A landscape with many valleys, sampled at points; each row gives a point and its height.
From any point a ball takes the steepest step (drop divided by distance) to one of its 3 nearest points. It stops when none of these is lower. Distance is the straight distance between rows; heights are no part of it.
zefu: [ 0.03 -1.37  0.97 -2.16  1.55 -0.24 -0.34 -2.66  0.89  1.22  1.80  0.03
  3.44  1.96  1.41  1.08 -0.21 -0.70 -0.76 -1.46 -0.66 -0.28  0.45  1.09
 -0.97 -2.43  1.75]  (h 15.1)
rim: [ 2.08  0.99 -1.31 -1.20  1.50  1.93 -0.76 -2.16  0.38  2.19  3.74 -2.12
  2.82 -0.67  0.62 -0.15 -0.33 -0.81  0.01 -1.53 -1.79 -2.61  1.08 -1.32
 -1.68 -2.02  0.14]  (h 31.2)
Rupa: [-1.72  1.31  2.42 -0.11 -4.15 -0.32  0.11  3.66 -3.34  0.31 -3.66  0.45
 -1.89 -1.46 -3.37 -1.62 -0.16  1.91  0.24  2.24  0.47 -0.86 -4.00 -1.92
  2.15  2.32 -1.95]  (h 42.1)
zis: [ 2.14  1.04 -3.68 -0.46  1.61  1.33 -1.15 -2.14  1.88  0.97  5.06 -0.80
  0.58  0.17  1.75 -0.30  0.58 -3.07  0.48 -0.84 -1.37  0.35  2.10 -0.77
 -1.32 -2.42 -2.03]  (h 58.4)
meli: [ 1.08  0.96 -0.83 -0.57  0.68  0.20 -0.32 -0.43 -0.09  1.08  2.15 -0.51
  1.17  0.80  0.51  0.17 -0.17 -0.33  0.08  0.51 -0.24 -0.81  0.01 -0.65
 -0.46 -0.47  0.93]  (h 13.0)
rilo: [-3.62 -2.68  1.71 -0.92  0.05  0.01 -0.13 -0.33  1.61 -1.40 -3.83  1.60
  0.85 -0.13  1.60  4.69 -0.11  3.27 -1.65 -0.08  2.18  1.30 -0.27  4.40
  0.25 -0.38  0.67]  (h 35.4)
nodiz: [-3.02 -1.79  0.76  2.23 -0.44 -0.87  2.44  1.13  1.81 -1.79 -2.74  0.89
 -0.67 -0.79  2.40  2.01  0.92  1.21 -0.56 -0.37  2.81  3.35  1.05  3.43
  1.46  0.81 -0.82]  (h 34.2)
Zam: [ 1.83  0.33 -1.48 -1.25  1.22  0.87 -0.81 -2.39  1.13  1.60  4.35 -1.24
  3.14  0.31  1.42  0.25  0.10 -1.20 -0.22 -0.90 -1.13 -1.10  0.98 -0.22
 -1.31 -2.47  0.15]  (h 45.5)
Lobi: [-0.22 -0.86 -1.64 -0.18  2.39  0.17  0.32 -3.92  2.75  0.09  3.02  1.55
  0.42  1.66  2.04  0.70  0.49 -3.73 -0.42 -2.38 -0.65  2.00  2.58  2.59
 -0.82 -2.69 -0.33]  (h 53.0)
Retu: [ 1.59  0.45 -2.83 -0.30  1.65  0.64 -0.65 -2.49  1.96  1.16  4.57 -0.16
  1.36  0.77  1.83  0.21  0.72 -3.06  0.10 -0.91 -0.95  0.87  2.02 -0.01
 -1.36 -2.74 -1.29]  (h 51.8)
Fon: [ 1.03  1.68  0.38  1.46 -2.86  0.81 -1.47  2.41 -1.77 -0.83  0.02 -0.39
 -2.28  0.15 -1.28 -2.09  0.39 -1.53  1.62  2.51 -0.02 -1.16 -1.05 -2.31
  1.75  2.80 -1.39]  (h 5.0)
tosof: [ 1.79  1.46 -2.92  0.21  0.64  1.25 -1.01 -0.54  0.45  0.55  3.81 -0.74
  0.30 -0.03  1.10 -0.59  0.03 -2.28  0.40  0.35 -0.44 -0.17  1.23 -0.99
 -0.90 -0.76 -0.78]  (h 77.9)
tad: [-0.34 -1.04  0.73 -1.75  1.36 -0.78 -0.32 -1.92  0.46  0.57  0.37  0.20
  2.22  1.50  0.67  1.48 -0.11 -0.15 -0.64 -0.99 -0.13 -0.28 -0.13  0.76
 -0.76 -1.78  1.89]  (h 22.6)
Muf: [-1.65 -1.39  2.17 -1.49  0.17 -1.44  0.18  0.22 -0.37  0.12 -3.11  0.17
  0.70  0.02 -1.03  1.21 -0.28  2.92 -0.63 -0.20  0.55  1.29 -1.11  0.44
 -0.20 -0.08  1.73]  (h 23.0)
nize: [-1.87  0.82  1.58  0.06 -2.92 -0.75 -0.07  2.98 -2.60 -0.29 -3.20  0.67
 -1.53 -0.81 -2.97 -1.59 -0.31  2.44  0.14  2.03  0.23  0.27 -2.66 -1.48
  1.86  2.43 -1.23]  (h 32.8)
lun: [ 1.83  1.85 -1.42  0.95 -0.60  1.16 -1.26  0.84 -0.69  0.19  1.80 -0.87
 -0.81  0.06  0.30 -1.32  0.11 -1.93  0.94  1.46 -0.85 -1.18 -0.17 -1.82
  0.26  1.46 -0.59]  (h 78.5)
nage: [-1.69 -2.13  0.81  0.17  0.42 -1.34  0.42 -0.19  2.35 -1.29 -2.91  1.06
 -0.11  0.04  1.32  3.09  0.22  2.40 -1.50 -0.57  1.64  2.03  0.37  3.28
  0.19  0.41  0.07]  (h 33.9)
bek: [ 2.52  1.91 -1.66  1.60 -1.17  2.17 -1.54  0.54 -0.03 -0.55  1.96 -1.54
 -1.56 -0.70  0.18 -2.06  0.18 -3.36  2.12  1.59 -0.98 -1.26  0.41 -2.76
  0.53  1.48 -2.39]  (h 68.8)
vozu: [ 2.00  1.19 -1.63  0.28  0.59  2.19 -1.09 -0.63 -0.20  1.18  3.49 -1.71
  0.23 -0.46  0.11 -0.98 -0.53 -1.34  0.98  0.78 -1.46 -2.28 -0.13 -1.92
 -0.10  0.10 -0.31]  (h 78.9)
bana: [-0.43 -1.33 -0.97 -1.03  2.03 -0.17 -0.48 -4.58  2.97  0.10  2.80  1.84
  1.42  1.87  2.38  1.60  0.38 -2.77 -1.17 -2.16 -1.00  1.49  1.34  3.03
 -0.62 -2.99  0.06]  (h 40.8)
det: [-0.97 -1.11  0.66  2.30 -0.13 -1.02  2.90  0.77  1.97 -1.66 -2.01  0.78
 -1.02 -1.04  2.06  0.64  0.19  0.49  0.67 -1.07  1.51  3.34  1.62  2.35
  1.16  0.53 -1.26]  (h 29.5)
givuv: [-0.85 -1.31 -0.47  0.91  1.45 -0.74  1.20 -2.31  2.61 -1.01  0.20  1.71
 -0.71  0.27  2.05  1.11 -0.17 -1.83  0.09 -2.48  0.11  2.87  1.68  3.55
 -0.52 -0.99 -0.70]  (h 12.3)
Ripo: [-0.27  1.72  1.71  0.02 -2.25  0.43 -0.64  2.85 -2.48  0.71 -0.35 -0.68
 -1.22 -0.33 -2.49 -1.98  0.16  0.37  0.48  1.91  0.24 -1.90 -1.99 -1.70
  1.17  1.63  0.00]  (h 23.3)
vinip: [-0.76 -0.97  1.15 -1.61  1.01 -1.21  0.08 -0.41 -0.12  0.71 -1.19  0.08
  1.22  1.12 -0.45  0.96 -0.33  1.69 -0.20 -0.40  0.15  0.48 -0.85  0.28
 -0.50 -0.92  2.08]  (h 25.9)
Rinuz: [-1.65 -2.41  2.19 -2.15  2.80 -1.01 -0.73 -3.49  1.57  0.16 -0.29  1.30
  2.80  1.53  2.27  2.42 -0.87  0.09 -0.51 -1.87 -0.58  0.40 -0.32  2.40
 -0.93 -2.05  1.74]  (h 29.7)
nubem: [-1.74  0.27  0.89  0.16 -1.69 -1.07 -0.24  2.47 -1.40 -0.60 -3.07  0.98
 -1.00 -0.70 -1.76 -0.90 -0.15  3.09 -0.30  1.43  0.28  1.31 -2.07 -1.10
  1.09  1.91 -0.34]  (h 6.8)
gef: [ 0.23 -1.46 -0.12 -1.65  2.15 -0.41 -0.54 -3.82  2.17  0.45  2.88  0.79
  2.01  2.10  2.44  1.70 -0.05 -1.79 -0.88 -1.55 -1.01  0.43  0.81  1.85
 -0.92 -3.19  0.99]  (h 33.3)
Fanoz: [ 0.86  0.11 -1.84  0.71  0.94 -0.76  1.08 -1.17  1.68 -0.37  1.00  1.23
 -0.39  1.12  1.42 -0.39  0.37 -2.48 -0.58 -1.29  0.21  2.15  1.52  1.00
 -0.37 -1.40 -0.08]  (h 4.6)
bizo: [-1.63  0.76  1.82 -0.59 -1.71 -0.95  0.30  3.08 -2.62  0.78 -2.45  0.45
 -0.91 -0.70 -2.98 -0.91 -0.27  2.15  0.02  1.50 -0.04 -0.43 -2.37 -1.43
  0.89  1.25  0.26]  (h 21.2)
gune: [-0.92 -2.05  0.11 -0.56  1.66 -0.91  0.09 -2.78  2.45 -0.99 -0.46  1.32
  0.63  0.83  2.14  2.39 -0.17  0.00 -0.93 -1.75 -0.35  1.51  0.39  3.42
 -0.47 -1.07  0.73]  (h 43.7)
doz: [ 1.63  0.23 -0.44 -0.91  1.53  1.90 -0.98 -1.86 -1.13  1.23  2.70 -2.48
  2.69 -0.18 -0.57 -0.53 -0.46 -0.39 -0.49 -2.10 -1.88 -4.40  1.31 -1.83
 -2.66 -1.95  0.47]  (h 20.4)
Bivi: [-0.42 -1.65  0.38 -0.72  0.51 -1.66  0.35 -0.78  1.27 -0.98 -1.76  0.47
  0.33  0.67  0.78  1.80 -0.17  1.16 -0.52 -0.98  0.48  1.82  0.15  1.23
  0.11 -0.19  0.77]  (h 35.3)
zadi: [-1.70 -2.07  2.02 -2.08  1.51 -1.23 -0.40 -1.18  0.97 -0.46 -2.34  0.57
  1.65  0.75  0.72  2.53 -0.93  2.09 -0.33 -1.54  0.63  1.03 -0.85  1.81
 -0.66 -0.98  1.55]  (h 35.7)
Nor: [ 2.53  1.47 -3.41  0.77  1.50  1.62 -1.42 -1.00  1.25  0.70  3.87 -0.95
 -0.65 -0.76  1.52 -1.26  0.02 -3.66  1.38 -0.10 -0.89  0.07  1.89 -1.61
 -0.64 -1.37 -2.24]  (h 65.5)
Vagom: [-0.25 -0.94 -0.35  0.96  0.06 -1.58  0.97  0.29  1.01 -1.16 -2.07  1.33
 -0.98 -0.05  0.71  0.58  0.21  1.60 -0.86 -0.33  0.99  2.32  0.32  0.71
  0.13  0.70 -0.15]  (h 34.0)
Faz: [ 0.17  1.49 -0.43  0.52 -1.51 -0.39 -0.54  1.98 -1.58 -0.20 -0.81  0.68
 -1.41  0.40 -1.12 -1.42  0.33  0.06  0.15  2.12 -0.20 -0.23 -0.91 -1.29
  1.05  1.84  0.01]  (h 18.6)
bul: [ 0.10 -1.17 -0.61 -0.40  1.44 -1.17  0.51 -3.22  2.40 -0.47  0.97  1.38
  0.24  1.51  2.32  1.71 -0.01 -1.07 -0.75 -1.80 -0.44  1.70  0.65  2.56
 -0.38 -1.24  0.41]  (h 41.3)
fiviv: [ 0.03  1.46  0.15 -0.64 -0.29  0.26 -0.54  1.13 -1.68  1.33  0.78 -0.33
  0.06  0.18 -0.98 -0.56 -0.32  0.73  0.17  1.13 -0.04 -1.36 -0.62 -1.12
  0.11  0.75  1.54]  (h 40.9)
sozik: [ 2.38  1.41  0.29  0.03  0.68  2.96 -0.54 -0.97 -0.24  1.38  2.92 -2.63
 -0.05 -1.34 -2.06 -1.56 -0.29 -1.02  0.97 -0.33 -1.48 -4.96 -0.69 -2.72
 -0.89  0.65 -0.05]  (h 29.6)
gav: [ 0.65 -0.36 -1.97 -0.34  2.70  0.83 -0.26 -4.36  3.59  0.83  5.03  1.35
  0.85  1.47  2.40  0.13  1.47 -4.34 -0.18 -2.40 -0.19  1.95  3.78  1.97
 -1.43 -3.30 -1.33]  (h 69.7)
Depe: [ 0.25  0.00 -0.64  0.07 -0.28 -1.40  0.17  0.87 -0.33 -1.09 -1.38  1.10
 -1.16  0.34 -0.53 -0.22  0.05  1.63 -0.28  0.81  0.01  1.55 -0.40 -0.12
  0.06  0.99  0.27]  (h 36.8)
Gilik: [ 1.86  1.49  0.25  0.25 -0.13  1.39 -0.86  0.63 -1.13  1.16  2.19 -2.47
 -0.27 -0.61 -1.40 -1.05 -0.25 -0.61  0.89  1.30 -0.91 -3.59 -0.64 -1.87
 -0.25  1.33 -0.12]  (h 16.6)
Zekil: [-0.04  1.15  2.04 -0.77 -1.49  1.08 -0.35  1.91 -2.75  1.45  0.11 -2.08
 -1.21 -0.76 -2.50 -1.10 -0.01 -0.29  0.42  0.96  0.26 -3.77 -1.28 -1.74
  0.09  0.60  0.37]  (h 22.9)
Lovep: [ 0.34 -0.90 -1.05  0.00  0.72 -1.23  1.29 -1.05  1.20 -0.89 -0.63  1.16
 -0.37  1.07  1.28  0.54  0.14 -0.27 -0.63 -0.64 -0.18  2.24  0.48  1.30
 -0.13  0.14  0.12]  (h 37.0)
Gada: [-2.60 -0.12  2.50 -0.58 -1.85 -0.65  0.06  2.66 -2.98  0.91 -3.67  0.34
 -0.76 -1.38 -3.15 -0.08 -0.21  2.94 -0.46  0.71 -0.11 -0.16 -2.39 -1.07
  0.32  0.81  0.36]  (h 16.5)
Pobep: [-1.76 -2.39  1.54 -1.71  1.41 -1.03 -0.63 -1.79  1.84 -0.59 -2.49  1.42
  1.54  0.41  1.67  3.81 -1.16  1.94 -0.89 -1.06  0.29  0.90 -0.11  3.32
  0.00 -0.67  1.07]  (h 35.1)
Mel: [ 1.06  0.53 -0.90 -0.70  0.68 -0.78 -0.06 -0.17 -0.13  0.21  1.00  0.27
  0.80  1.22  0.51  0.43 -0.06  0.07 -0.43  0.58 -0.16  0.40 -0.06 -0.23
 -0.03 -0.61  1.28]  (h 54.9)
fidi: [ 3.05 -0.28  0.32 -1.79  0.21  3.87 -0.99 -1.85 -1.60  0.75  2.26 -2.46
 -0.69 -0.98 -3.41 -2.01 -0.54 -1.37 -0.14 -2.02 -1.18 -6.41 -0.74 -3.90
 -1.75 -0.49  0.26]  (h 33.1)
bobo: [-2.79  0.52  3.21 -0.20 -3.52  0.01  0.39  3.79 -3.99  1.14 -4.60  0.02
 -1.33 -1.91 -3.68 -0.96 -0.78  2.06 -0.35  1.19 -0.01 -1.09 -3.48 -1.55
  1.05  1.51 -0.60]  (h 30.4)
sadez: [ 2.83  1.58 -0.72  0.88 -0.41  2.49 -1.25 -0.23 -0.30  0.64  2.47 -2.70
 -0.79 -0.92 -0.97 -1.95  0.13 -1.51  1.53  1.16 -1.07 -2.92 -1.03 -2.70
  0.49  1.98 -0.87]  (h 31.7)
Gemid: [-0.62  1.71  0.89  1.10 -3.96  0.04 -0.25  3.52 -2.37 -1.23 -2.25  0.65
 -2.65 -0.37 -2.41 -2.44  0.44 -0.16  1.08  2.39  0.47 -0.69 -2.30 -1.63
  2.26  3.46 -2.55]  (h 19.7)
Rov: [-0.33  0.70  1.40 -0.65 -0.49  0.84 -0.39  1.74 -2.89  1.47 -0.08 -2.24
 -0.13 -0.15 -2.39 -0.79 -0.61  0.11 -0.43 -0.02  0.25 -3.75 -0.49 -1.14
 -1.31 -0.46  1.48]  (h 26.1)
saned: [ 2.01 -0.11  1.39 -0.93 -0.74  2.80 -0.63  0.21 -2.04  1.04  1.04 -3.63
 -1.31 -1.19 -2.91 -1.36 -0.61 -0.96  0.04 -0.69 -0.18 -5.55 -0.62 -2.41
 -1.60  0.22 -0.08]  (h 48.4)
Tesa: [ 1.78  0.87 -0.04 -0.35  0.97  1.83 -0.51 -1.23 -0.70  1.75  3.01 -2.32
  1.32 -0.72 -0.75 -0.60 -0.39 -0.71  0.31 -0.73 -1.43 -3.79  0.44 -1.70
 -1.41 -0.72  0.76]  (h 2.6)
sil: [-0.35 -1.16  0.39 -0.61  0.18 -1.42  0.37 -0.16  0.96 -0.67 -2.14  0.85
 -0.14  0.35  0.20  1.32 -0.06  1.98 -0.99  0.10  0.27  1.80 -0.30  0.68
  0.10  0.46  0.88]  (h 34.7)
bolov: [ 0.07  1.61  0.97  0.50 -3.22  0.43 -0.57  3.02 -1.82 -0.75 -0.82  0.22
 -1.94  0.07 -2.19 -2.12  0.05 -0.14  0.96  2.68  0.06 -1.27 -2.21 -2.07
  1.96  2.63 -1.49]  (h 36.5)
Zel: [-3.00 -1.75  1.01  1.01 -1.35 -1.16  1.04  1.22  1.21 -1.40 -4.31  0.86
 -0.87 -0.88  0.30  2.18  0.91  3.50 -1.72  0.85  2.92  2.90 -0.11  2.11
  0.63  0.80 -0.47]  (h 36.7)
bel: [-1.11  0.75  2.17 -0.97 -1.88  0.31 -0.18  2.86 -3.31  1.73 -1.65 -0.89
 -1.05 -0.83 -2.97 -0.82 -0.31  0.94 -0.05  1.28  0.21 -2.02 -1.87 -1.15
  0.56  1.09  0.91]  (h 24.6)
Zipe: [-1.73  0.46 -0.41  3.47 -1.97 -2.11  1.27  3.13 -1.45 -2.47 -4.16  1.06
 -1.36 -2.16 -0.32 -1.77  0.23  1.21  1.07  1.14  1.37  2.04  0.54 -0.52
  1.68  2.34 -2.40]  (h 56.8)
vasi: [-3.30 -1.81  2.84 -0.99 -1.38 -0.40 -0.15  1.30 -0.26 -0.58 -4.43  0.40
  0.49 -0.53 -1.15  2.96 -0.08  4.35 -0.86  0.23  2.57  2.12 -0.83  1.41
  0.03 -0.19  0.92]  (h 37.9)
venuk: [ 0.29 -0.08  0.57 -1.50  1.38 -0.84  0.22 -1.22 -0.20  0.79  0.55 -0.07
  2.27  1.50 -0.07  0.61 -0.47  0.37 -0.29 -0.70  0.09 -0.43 -0.34  0.19
 -0.76 -1.59  2.16]  (h 34.1)
Vipa: [-0.16  0.90  0.92 -1.44  0.41 -0.35 -0.18  0.84 -1.75  1.14 -0.28 -0.73
  1.23  0.69 -1.23  0.05 -0.18  0.75 -0.46  0.10  0.16 -1.75 -0.12 -0.71
 -0.52 -0.74  2.07]  (h 38.3)
Dafat: [ 0.86 -0.98 -1.10 -1.79  2.32  0.76 -1.07 -4.30  2.33  1.76  4.88 -0.48
  2.86  1.89  2.32  0.58  0.50 -2.18 -1.32 -1.16 -1.03  0.16  1.91  0.98
 -1.25 -3.41 -0.08]  (h 40.0)
Mori: [ 1.54  2.04 -1.72  0.33  0.05  0.67 -1.14 -0.17 -0.38  0.82  2.57 -0.73
 -0.08 -0.07  0.82 -0.53 -0.29 -1.30  0.35  1.17 -0.58 -0.77  0.49 -1.30
  0.33  0.36 -0.18]  (h 85.2)
konub: [ 0.03 -0.91 -0.78  1.25  1.14 -0.90  1.82 -0.79  2.10 -0.98 -0.30  1.45
 -0.97  0.31  1.64 -0.21  0.40 -1.43  0.85 -1.51  0.31  3.11  1.60  2.30
 -0.22 -0.65 -0.32]  (h 23.6)
Fivi: [-0.87 -0.95 -0.31  1.93 -0.56 -1.59  1.63  1.40  0.40 -1.77 -2.65  0.83
 -1.08 -1.02  0.77 -0.34  0.22  1.82 -0.02  0.04  1.21  3.24  0.75  1.06
  0.19  1.49 -0.88]  (h 34.3)
bepof: [ 1.55  1.44 -2.32  1.05  0.06 -0.08 -0.37  0.70 -0.51  0.01  1.33  0.20
 -0.52  0.37  0.83 -0.87  0.48 -1.99  0.30  0.81  0.22  0.67  0.40 -0.78
 -0.09  0.13  0.07]  (h 72.2)
gud: [-1.90 -0.08  0.25  1.22 -2.54 -1.35  0.41  2.40 -0.81 -1.51 -3.78  0.91
 -1.47 -1.13 -0.99 -0.18  0.31  3.67 -0.74  1.27  1.05  2.15 -0.77 -0.41
  0.56  1.96 -0.84]  (h 24.4)
vazu: [ 1.54  1.52  0.88  0.85 -1.38  1.45 -1.25  1.51 -1.02  0.57  1.52 -2.13
 -1.68 -0.61 -1.40 -1.83 -0.17 -0.92  1.15  2.36 -0.49 -2.40 -1.27 -2.43
  0.79  2.30 -0.68]  (h 14.2)
bakud: [-0.71 -1.57 -0.32 -1.04  1.99 -0.77 -0.06 -4.08  2.66  0.10  1.72  1.58
  0.97  1.66  2.44  1.85 -0.01 -1.45 -0.73 -1.76 -0.86  1.05  0.73  3.07
 -0.63 -2.19  0.72]  (h 37.7)
vatek: [ 3.64  1.10 -0.89 -0.09  0.84  3.31 -0.61 -1.77  0.08  1.37  3.85 -2.28
  0.78 -1.32 -2.20 -1.98  0.22 -1.95  0.97 -1.57 -2.41 -5.17 -0.76 -3.01
 -0.43  0.13 -0.14]  (h 38.2)
Gik: [-1.10  0.34  1.42 -1.48  0.28 -1.06 -0.12  1.16 -2.02  1.01 -1.18 -0.20
  0.41  0.40 -1.93  0.22 -0.34  1.48 -0.46 -0.06  0.32 -0.58 -0.76 -0.80
 -0.02 -0.39  2.02]  (h 34.8)
Binog: [ 0.42  1.15  0.34 -0.77  0.45  0.93 -0.53  0.58 -1.73  1.44  1.43 -1.67
  1.43  0.02 -1.21 -0.24 -0.25  0.11 -0.15  0.03 -0.07 -2.68  0.34 -1.26
 -1.21 -0.67  1.52]  (h 46.0)
kel: [-1.95 -0.33  1.73 -1.23 -0.73 -1.29  0.28  1.42 -1.54  0.14 -3.02  0.06
 -0.19 -0.52 -2.18  0.40 -0.18  3.42 -0.43  0.45  0.53  0.63 -1.05 -0.22
  0.17  0.30  1.01]  (h 21.3)
Pud: [ 0.43 -0.73 -0.71 -1.63  1.18 -0.39 -0.32 -2.86  1.49  1.15  2.75  0.31
  2.41  1.74  1.81  1.10 -0.06 -1.32 -0.50 -0.80 -0.65  0.32  0.36  0.78
 -0.82 -2.13  1.00]  (h 25.5)
zifi: [-1.39 -1.28  0.12  1.37 -0.59 -1.29  1.26  0.86  1.35 -1.69 -2.94  0.60
 -0.78 -0.58  1.45  1.38  0.28  2.19 -1.08 -0.17  1.57  2.86  0.68  1.99
  0.21  1.17 -0.23]  (h 33.2)
Teli: [-0.69  1.15 -0.01  2.86 -3.02 -0.90  0.57  3.50 -1.76 -2.59 -3.75  1.61
 -2.43 -1.39 -1.91 -2.79  0.57 -0.74  1.95  2.28  0.48 -0.36 -0.75 -1.32
  2.51  3.04 -2.90]  (h 73.7)
fef: [ 0.00 -1.83  1.05 -2.28  2.43  1.74 -0.68 -3.88  1.45  1.44  3.82 -0.86
  5.29  1.78  2.43  0.87  0.27 -1.92 -1.51 -2.49 -1.61 -1.38  1.68  1.42
 -2.09 -4.02  1.22]  (h 51.0)
Safi: [ 2.56  1.16 -2.31 -0.45  1.26  1.87 -0.73 -1.61  0.48  1.69  4.84 -1.73
  1.45 -0.52  0.96 -0.30 -0.11 -1.45  0.70 -0.20 -1.95 -1.62  0.42 -1.74
 -0.72 -0.67 -0.53]  (h 69.8)
tezun: [-0.21  0.08  0.58 -0.95  0.44 -0.98  0.01  0.13 -1.23  0.53 -0.68  0.45
  0.56  0.59 -0.89  0.40 -0.21  1.39 -0.36  0.53  0.08  0.23 -0.67 -0.53
 -0.15 -0.28  1.79]  (h 30.9)
ninu: [ 0.26 -0.65 -1.10  0.77  1.58 -0.74  1.28 -2.45  2.65 -0.35  1.06  1.73
 -0.56  0.71  1.96  0.57  0.41 -2.95  0.07 -2.44 -0.15  2.63  1.92  2.59
 -0.41 -1.08 -0.37]  (h 26.6)
fuvin: [-2.17 -1.06  1.48 -0.56 -1.84 -1.11  0.13  1.96 -0.30 -0.65 -3.98  0.49
 -0.29 -0.79 -1.43  0.91 -0.15  4.46 -0.81  0.92  1.26  2.01 -1.19  0.61
  0.54  0.90 -0.07]  (h 24.3)
Gak: [ 0.73  0.06 -1.26  2.38  0.39 -1.47  1.98  0.85  0.65 -1.37 -0.87  0.93
 -1.25 -0.30  1.51 -1.24  0.02 -0.78  0.84 -0.35  0.28  2.82  1.30  0.57
  0.44 -0.07 -0.47]  (h 29.8)
meziz: [-1.14 -1.72  0.05  1.04  0.59 -1.13  1.62 -0.61  2.40 -1.37 -1.72  0.89
 -0.97  0.11  1.92  1.64  0.00  0.80 -0.56 -1.28  1.09  2.81  1.29  3.00
 -0.06  0.10 -0.28]  (h 31.8)
vafu: [-1.72 -0.89  0.63  3.05 -0.79 -1.57  2.70  2.06  0.72 -2.04 -3.09  0.82
 -0.86 -1.68  1.84 -0.15  0.25  1.27  0.88  0.03  2.70  3.25  1.50  1.17
  1.44  1.05 -1.21]  (h 32.7)
guv: [ 3.25  1.17 -1.99  0.47  1.34  3.07 -0.48 -1.63  0.43  1.66  4.69 -2.11
  0.18 -1.04 -0.02 -1.40  0.17 -2.26  1.90 -0.35 -2.40 -3.26 -0.72 -2.98
  0.25  0.65 -1.38]  (h 57.7)
gepo: [ 1.13  1.31 -1.44  1.81 -0.59  0.51 -0.16  1.68 -0.89 -0.85  0.16  0.77
 -1.47  0.21  0.11 -2.18  0.36 -2.15  0.77  1.37 -0.24  0.26  0.82 -1.04
  0.80  0.94 -0.71]  (h 60.6)
lomo: [-2.98 -2.26  0.58  0.84  0.32 -0.89  1.32  0.05  2.16 -1.64 -2.79  1.31
 -0.43 -0.39  2.31  3.85  0.40  1.92 -1.61 -0.74  1.79  2.03  0.78  5.08
  0.61  0.32  0.43]  (h 35.2)
Mumip: [ 0.47  1.15 -1.57  1.64 -0.57 -0.25  0.51  2.29 -0.89 -1.40 -0.88  1.14
 -1.82  0.04  0.09 -1.85  0.40 -0.77  0.47  1.18 -0.16  0.89 -0.01 -0.98
  1.10  1.23 -0.56]  (h 46.4)
Murun: [ 1.38  0.72 -0.72 -1.03  0.91  0.14 -0.22 -0.82 -0.43  1.46  2.40 -1.45
  2.61  0.84  0.38  0.26 -0.32 -0.20 -0.19 -0.10 -0.93 -1.63  0.53 -0.63
 -0.80 -1.52  1.49]  (h 63.1)
sep: [ 1.02  1.76 -0.07 -0.42  0.23  0.64 -0.73  0.64 -1.54  1.01  2.05 -1.56
  0.36  0.19 -0.67 -0.44 -0.25 -0.19  0.52  0.97 -0.73 -1.76 -0.05 -1.38
 -0.26  0.74  1.04]  (h 37.8)
nomi: [ 0.33  0.06 -1.19  1.59 -0.25 -0.89  1.31  1.13 -0.08 -1.65 -1.41  1.19
 -1.20 -0.10  0.54 -1.12  0.39  0.21  0.07 -0.11  0.01  2.08  0.81 -0.20
  0.43  0.67 -0.39]  (h 32.9)
nipu: [ 2.32  0.45 -0.14 -0.83  1.24  3.20 -0.95 -1.73 -1.07  1.14  2.51 -2.31
  0.65 -1.26 -2.01 -1.18 -0.31 -1.17  0.31 -1.57 -1.75 -5.92  0.25 -2.80
 -2.07 -0.85  0.30]  (h 23.5)
rikin: [-1.15  0.51  1.36 -1.21 -0.49 -0.60  0.40  1.81 -2.36  1.04 -0.88 -0.25
  0.08  0.12 -2.07 -0.51 -0.03  1.37  0.07  0.88  0.21 -0.89 -1.21 -0.78
 -0.17  0.34  1.45]  (h 36.2)
fude: [-1.74 -1.80  1.34 -0.24 -0.68 -1.48  0.10  0.37  1.12 -0.96 -3.46  0.75
  0.03 -0.11  0.14  2.01  0.19  3.60 -0.93  0.47  1.52  2.13 -0.28  1.27
  0.38  0.05  0.39]  (h 35.5)
gep: [ 0.77  0.55 -0.93  0.01 -0.15 -0.97  0.14  0.61 -0.67  0.07  0.30  0.56
 -0.37  0.62 -0.20 -0.19 -0.37  0.34  0.02  0.69 -0.08  0.51 -0.36 -0.51
  0.09  0.34  0.90]  (h 41.1)
golep: [-3.31 -2.74  2.13 -0.89 -0.80 -0.56 -0.18  0.91  1.00 -0.82 -4.44  1.39
  0.75 -0.18  0.33  3.76 -0.36  4.05 -1.27  0.32  2.71  1.79 -0.19  3.13
  0.21 -0.08  0.74]  (h 36.3)
kal: [ 0.92  1.72  0.76  0.11 -1.45  1.39 -0.83  1.79 -2.04  0.88  1.11 -1.60
 -0.91 -0.41 -1.71 -1.61 -0.40 -0.23  0.85  2.02 -0.04 -2.77 -1.20 -1.98
  0.36  1.65 -0.09]  (h 19.6)
mami: [ 1.05  0.40 -2.01  1.19  0.55 -0.34  1.03 -0.09  0.52 -0.73  0.83  0.99
 -1.08  0.37  0.73 -0.84  0.11 -2.21  0.56 -0.61  0.32  2.01  1.38  0.44
 -0.38 -1.06 -0.29]  (h 21.8)
luve: [-0.69  0.24 -0.80  2.61 -0.83 -1.45  1.41  2.15 -0.89 -2.24 -2.60  1.35
 -1.41 -1.50  0.43 -2.28  0.23  0.14  0.78  0.36  0.73  2.08  0.66 -0.24
  1.40  1.37 -1.41]  (h 43.1)
tezi: [-1.07  0.56  0.28  0.54 -2.01 -0.95  0.23  2.31 -1.80 -1.05 -2.51  1.08
 -1.92 -0.19 -1.80 -1.48  0.11  1.31  0.11  1.92  0.04  0.48 -1.66 -1.03
  1.62  2.26 -0.85]  (h 33.0)
pem: [ 1.31  0.51 -2.07 -0.37  1.19 -0.31  0.15 -2.22  1.67  0.54  3.04  0.86
  0.76  1.44  1.85  0.33  0.22 -2.54 -0.56 -0.98 -0.26  1.21  1.57  0.85
 -0.77 -2.30 -0.11]  (h 36.4)
Tofo: [ 3.26  1.50 -1.97  1.12  0.82  2.95 -1.59 -0.55  0.63  0.34  3.44 -2.48
 -0.94 -1.45  0.14 -2.03 -0.09 -3.27  2.25  0.91 -1.59 -2.23 -0.43 -3.03
  0.60  1.10 -2.09]  (h 52.8)
lefo: [-2.51 -2.60  1.93 -1.35  0.87 -0.70 -0.75 -0.70  1.42 -1.27 -3.13  1.25
  1.17  0.27  1.15  3.53 -0.40  3.05 -1.26 -0.35  1.17  1.26  0.06  3.55
  0.13 -0.26  1.15]  (h 34.5)
sevib: [ 0.30  1.81 -0.30  2.13 -2.94  0.06 -0.14  3.39 -1.74 -1.93 -1.97  0.97
 -2.38 -0.16 -1.41 -2.77  0.98 -1.25  1.81  2.06  0.19 -0.56 -0.33 -1.74
  2.12  2.79 -2.28]  (h 75.8)
Derak: [-0.30 -0.58 -0.40  2.05  0.36 -1.08  2.09 -0.03  1.53 -1.40 -1.08  0.90
 -1.26 -0.36  1.82 -0.03  0.06 -0.67  0.66 -1.17  0.77  3.47  1.76  1.62
  0.51  0.17 -0.96]  (h 27.1)

Where does a ball stop that starts at each point below?
Fivi: givuv
gav: zefu
fiviv: Gada
nodiz: givuv
gep: Gada
tosof: Fanoz
Depe: Fanoz
luve: Fanoz
Vipa: Gada

Call two points neighbours if one is among the 3 nearest of the other. Go from one point of each pair to the other, from neighbour to neighbour, staying as low as possible. Name the highest point that can't be avoided.
nubem / Gada: gud
nubem / vazu: bel
givuv / Gemid: bolov
